Points, in no order, along strands that fork, close into loops and pass close to each other.
Points whose rows are less than 56.6 apart are linked; no others are. Some points are linked to none.
daz: [ 16  -6  12  -6 -31 -21   8  -7 -20  -7 -13 -16  15  -4   8  25 -10 -10
   4  16  -1]
kifef: [ 11   1  -3   0  19  -8   2   7  33   3  13  12 -24 -10  13   2  -8  -7
 -10  -1 -25]
sadet: [ -3  -7  16   6   0   4   1  25 -21  11   6   2   5  -3 -18 -23 -17  19
  -6 -21   0]
Vober: [  2  18  -7   2  -8  -4   7  -2  -3  11 -19   4  12  -1  -3   6   4  11
  11  22  25]
dez: [  3  22 -31 -18  12  -8   1  21   2 -35  -4   2 -10   0   6  -7 -15  10
   1  10 -10]
dig: [ 10   0  -3 -32   1 -16  10  15  10 -22 -10 -15  30   6 -10   4   1   3
 -17   3  46]
Muve: [ -6  -4  30  15  -9  -1   2   1  -4  20  -5  21  -5  -7 -18  19  10   9
  -1 -24  13]
fefe: [ -9   0   2   3  -6  12  -9   9 -13   2  -1 -17  -9 -12  -9 -29 -15  14
   5   3 -16]
Lavu: [  4  -4   7  18  25  31  22  24  12   5   4   4 -13   6  14 -30   7  11
   0 -22  -1]
zizes: [ 11   2 -12  -7   7 -24   0  -3  16  11 -24   2 -28   4   6  10   9  -9
  -6  17   2]
veg: [ 12   1 -23 -36  -3 -17 -22   0  -5  -3  19   4  36  -1   8   4  -7  -5
  -4  -1  17]
Rakan: [-10  10 -14   6 -25 -16  -8   6 -15  29  -7   7  15   2   9  17  13  32
  -9  -8  14]
liv: [ 10  11  -1 -16   9 -12  12   0   5  -5 -10  -9  15   4 -13 -12  -2  12
 -12  11  24]
Nobot: [ 17   3 -17  -9  30  -1 -14   7  -5   9   8  24  22  -3   7  -7   3  14
  -6 -15  13]
tos: [-13   0  -7 -24 -17  -7   7  -5  -9  -7  -5 -32  11  -4  -6  13  -8   3
   8  39  18]
ziv: [-17 -16  20  26 -24   7  12  13   5  37  -6  16   6   1  -1   6  11   8
   1 -27  25]
Kolod: [ -5   0   8  -6  22  -4  -8   4 -10   4  39   4  24 -11 -20  -8 -26  10
 -18  -7  10]
Debet: [ 23   3  18   8  20   5   5   2   9 -10  -4  -3   1 -24  10 -12  -1  23
  -7 -26   0]
lole: [  3   0   8 -12  15  -2 -14 -18  12   4  28   9   9 -16  -7   1 -17   7
   2  -5  11]
Penip: [  4  28 -17  10   2  -5  34  -2  20 -45   2  -6 -13  16  -1 -12   4  12
 -14   4  -8]
nuv: [  1 -21  17  10 -10   5  18  14   3  35  22  -8  34   1   6 -12  -9  -5
 -22  -2   9]
midon: [ -6   5 -21 -27  12 -20   6  10  21 -14 -22  -7 -26   9   3  10   9  -1
  -7  27  18]
geni: [  2  -4 -15  -4 -22   0  -9 -15 -26  23  19  -2  22  18  20 -10   2  11
  11  -2  12]
meki: [  7   1  -9  13   0  -2  -5 -18 -17  -3 -39 -40 -18   3  11 -10   5  -2
   7   8  10]
gal: [  1  10 -15   3   8 -14   5 -10  35 -33   1  10 -29   0  11   9   2  -7
  -5   8 -22]
zud: [-21 -11  -3 -15 -30 -16  -4 -32 -14   9  14 -18  14  15  -2  22   9   8
 -10   9  15]
zozo: [ -6   6   9  10   2  -2   1  -5 -25   0 -24  -1 -15  11 -16  -2  13   6
   0   1  -2]
luto: [ 10  -5  -1 -20 -31 -13   6 -10   3   3   0 -30  28  -1  10   5   1  -8
  -4  26  12]
zeluv: [  5  26 -27 -17   3  -9   4  26  17 -29 -27  -4 -19   6   6  -4 -12  -3
  12  24  13]
Sif: [ -1  21   2  -4  10  16  -7 -16  25 -14  12  -7 -21 -16  -3  -5  14  10
   0 -15  -3]
ribif: [  5   4   9   0  -3   0 -17  -8  -2 -15  -9  33  20  -2 -19   0  -1 -10
  19  -5  -5]
kiz: [ -3   7 -14 -14  -4   1  -5  -7  -6 -19 -26 -12  -6   2   8  27  15 -19
  21  18  16]
gelip: [ 19   8  12  -4   7   1   7   4 -19 -23 -19   2   9 -11   5   8  -4  19
   3 -12  -4]
peb: [-11  17 -16   7  22   6  17  -2  -5 -23 -23   1 -14   8   2  -5   5  22
  12  23   5]
Veko: [  8   6  -9 -17   9  -3   5  -5 -38 -23 -12   3  -3   6   7  11  -5  16
  19   1   6]
zav: [ 15  -1   3 -14  28 -10   5 -19   9 -12  22  21   3   6   1   3 -16  -4
   4   6   0]
panom: [ -2 -25   1   5  13   6  12   7  12  33  23   6  24   2   9 -13  -4  -9
  -4  19  -4]
Mana: [ -2 -10 -15  -5 -11   5  -4  11 -35  31  10   9   3  16  14   5  15  12
   6 -10 -10]
zenin: [ -4   8  -4 -12 -24 -13 -15  14   9  12  -8   4  24  -7 -22   6   6  -3
 -17  11   0]
bopu: [  0   1   8   1 -14  -1 -12 -24   1  24  20  21   2  13 -10   5   4 -10
  18 -10  17]
fug: [ -7   2   7   7 -40  10  -7  22 -16  38  11   9   0   9  -2  -2  -7 -10
   9 -28   3]
mar: [-16 -32  16  17 -34 -10 -19  -3  -6  29  -2 -12  -3 -14   1   0 -10   2
   6  -3   1]
Gof: [ 21   1   8   7   8   2   9  23  -6  18  11 -13  35  -2  -1 -25 -14  -8
 -27   0  -3]
fepa: [-19 -15  10  15   7  24  16  13  -1  42  10  12  -8  -2   9   5   8   8
  12 -14  27]
sesa: [  8  10  10  -2   6   0   9 -28  23 -37   4  -5 -21   0   1  16   1 -19
   7   7 -10]
bilu: [ 16  -7  -3  -5   6 -10  -8   1  21  24  -3  14  -6  -4   7   2  15  -9
  -4   0  -5]
gumo: [ 16  16  -7  -3  18  -9  11  29   0 -11  -6  13   9  -6   2  -3 -20   3
 -13  11 -22]
Dufam: [  2  16   1  27 -10   6  27  -3  22 -46  -2  -5 -10   1  -1 -13   8   3
 -13  -9 -34]
bibu: [  1 -12   8   2 -26 -15  -8 -26   1  14   7  19  15   7   6  24   3 -14
  10   4  -1]
petup: [-16 -13   1   4 -16 -17  -8 -25 -35  13   2 -21 -10   6  -1  25  -4  -1
  -1   6   5]
fuvog: [-11 -13  17  15   2  38  16  17  14  -6  12  -5 -28   0  14  -5   2 -18
   3 -20 -31]
Zot: [ 12  -7  11 -27  -1 -18  14   4  20 -30 -21  -9   4   3  -1  20   2  -6
   2   4  42]
sinob: [ -6  -7  18  19  -7  -8  -7 -20 -20  20   2  -7 -27   6  -7  20 -10 -18
  12  -8   3]
lam: [-15 -11  20  28   6  20  10   1 -21   9 -16 -10 -16   5  -7 -18   8  13
   9  -9   6]
beku: [-13 -11  15  -3 -13  23   1  38 -10  22  16  15   3  -5 -12  -8 -20 -10
  -3 -32   6]
Fupib: [-13   7  -9 -10 -16 -10   4   1   2   2 -10   7  32 -12   4  40   7  14
   3  25  28]
Kuris: [ 14  10  -4 -20  -9   0   0  -8 -20  10  22   3   1   4   5  21  -9 -13
  14   5 -15]
bab: [  3  11 -16 -12   2 -12 -20  19  26 -16 -18   0  11 -13 -10 -21 -15  -5
 -12  19   0]
mef: [-26 -29  16  33  17  28   8  -7 -20  -4  -9 -23 -29   9   3  -6   7  -8
   1 -14 -16]
zemag: [  0   4   9  29  -4  21  11   5   7 -26   0  -2 -30   3   6 -13   8  -3
   2 -25 -36]
zizul: [ 13   7  -6   7  25   9  -3  14  -1  -5   0  15  -6  -2   6 -22   8  22
  -6 -28  -9]
Nutap: [ -6 -15  -2   2  18   1   2  -5   3  33   8  20 -18   3  10  17  18   9
   4  -5   8]
nosu: [-13   9 -11   7  13  24 -18 -28  -6  -6 -11 -17 -20   1   0  13  25 -19
  11   0 -11]
fef: [-21   0  -4  21 -28  -2   6   5 -25  34   5  11  11  17  17  30  11  12
   1  -5  -4]
vogin: [-15  15   7  12   2  30 -17 -17   6   2   7  -5 -29 -11  -7   4  13 -11
  21  -9  -7]
Sel: [  1   5   6  -4 -16  20   2  13 -18  26  27   5  -7  10   2  -2 -10 -22
  20  -9 -15]
vufe: [ -3 -17  24   3  20   1  12 -26   3  -7  25   6 -22   7  -1   3 -13  -3
   7  -3  -8]
nula: [-10  -6  -7   5   6  19  -9  -7 -26  13  -5  -9 -11   8   6  16  32 -14
   1  -4 -24]
susor: [  3  -2  -5  11 -36 -11 -25  -4  -2  26 -15  -9  -2  -9   3 -10  -7 -11
  15   9  -4]
raz: [ -7  -8   6  27  23  20  26   8  32  -9  10  -3  -4  -3  10 -21   3  11
  -9   5 -19]
soka: [ -9 -13   9  33   8  -4   6 -11  -1 -14 -13  -5 -40  10   1 -16 -19 -11
   9   7 -18]
nizem: [-17   0 -15  29  19   7  20  -2  28  -3  11   8 -38  12  11 -15  11   9
  -7   6 -21]
bem: [ 15  10   1 -16   9 -11   6  24  28 -45 -30   5   9  -2  -3   4  -5  -7
   3  -1  29]
siku: [ -8   1  -9   8  -5   4  -7  -9  -8 -20 -21 -31 -18  -5   1 -19  -8   0
  10  24 -14]
tek: [  9  13  17 -20   4  -8   7   2  13  -6   6   7   2 -11 -18  29   2  -7
 -18  -4  -5]
lado: [ 15   0 -17  -3  16  -7 -16  -1 -11   2  18  15  54  -3   9  -6  -5   3
 -17  -7  30]
dakog: [ -2 -17  12  18  10  -6  -3 -30 -19  -7   5 -15 -33   5   6  -1 -16 -11
  16   0  -6]
Der: [  3   8 -25 -20  11  -1 -17   9  13   2 -14  22  23  -2  -6   0  22   4
  -2   4  21]
Fabus: [ -4  -4  -2   6 -17  -9 -15  -7  -3   8 -24 -20 -17  -6  -8  -1  -3 -22
   4  29 -15]
Fidov: [ -9 -19  18  -5  -4   7 -14 -12   9  23  36  11  18  -5 -10  -3  -1  -4
  -3 -25  13]
Lov: [  6  27   5  -1  17  -4  12   7  30 -38 -18  11   7 -12 -14   6  -7   6
 -13  -1  12]
vuper: [ -4   9  17  -4  -8  -2   4  10   0  21   0  12  19  -5 -28  14  13   7
 -20  -7   0]
mag: [-17 -35   5  13   8  27  -1   6   3   0   1 -15 -30   5  14 -23  12  -7
   0  -9 -27]
Nidup: [  5 -20  11  -5 -18 -16 -14 -18   0 -10  -6  17  35  -1 -12   5  -5  -4
   4   0   8]
gir: [  6  -2  -7 -23 -12 -14 -14  15  14 -16 -25  -2   0  -5 -12   1   7 -13
 -15  10 -16]
Bar: [  4   9  22  -5  -5  -7   6 -17   9  -9  -8  -3 -16  -9 -13  32   1 -19
  -1  14 -10]
sen: [ 10   0 -22 -31  10   3 -21  -3   3 -11  18  -3  17   2   0 -22  -5  -8
  -1   1  -2]
pugak: [  7   1 -17   2 -10  -1 -17  -4  -5  27  20  17  46  15   8 -17   0   1
   0  -6  12]
sepep: [ -5  -3  -1  -5  15  15 -10  -1   7 -10  20  -8   8   0  -8 -35  -3   3
  -4   2 -17]
Dal: [ -9  -5 -25  -9  -3   4 -26  -5 -19  14  -4  14   1   2   4   3  26   0
  13   4  -8]
Dur: [ -7  26 -10   8   9   2  11  -6  -1 -28 -15  -6 -30  14 -12  -6  11   8
  -3  -1  -7]
vad: [ 21   0  -5   1  19   6   8  17 -13   0  12  -4  24  -9  17 -17 -24   6
   2   5 -14]
lekiz: [ -4   5  -6   7   8   6   9  17  17 -26  31  -9   0  -1  -8 -31 -17   3
 -25  -4 -35]
lini: [ 26  -5  10 -12 -12 -15  -4   2  -5  -6  -8  -8  16 -25   8  14 -16   2
  -2  -6  -5]

A piece is all that can be reached along the links. How many separate loops has the piece of each point below (a circle has one, a figure eight two, a Y none), and how many tips (points with one link)?
zav | loops 0, tips 4
Lavu | loops 0, tips 10
lam | loops 1, tips 1
Fupib | loops 0, tips 2
midon | loops 1, tips 2

A tip is a point with one link. Name the tips that can be reached along the links from each point below, in the order of the rows.
gir | panom, bab
Penip | peb
dig | Fupib, Lov
Nidup | Kolod, zud, ribif, soka

Name the points in between on the shortest way along the links from the first point to the second, in order.
Rakan; gelip | fef, Mana, geni, pugak, lado, Nobot, zizul, Debet
sadet; fef | fefe, sepep, sen, veg, lado, pugak, geni, Mana
Nidup; zud | bibu, bopu, Fidov, lole, zav, vufe, dakog, sinob, petup
gir; zeluv | zenin, vuper, Muve, ziv, fepa, Nutap, bilu, zizes, midon
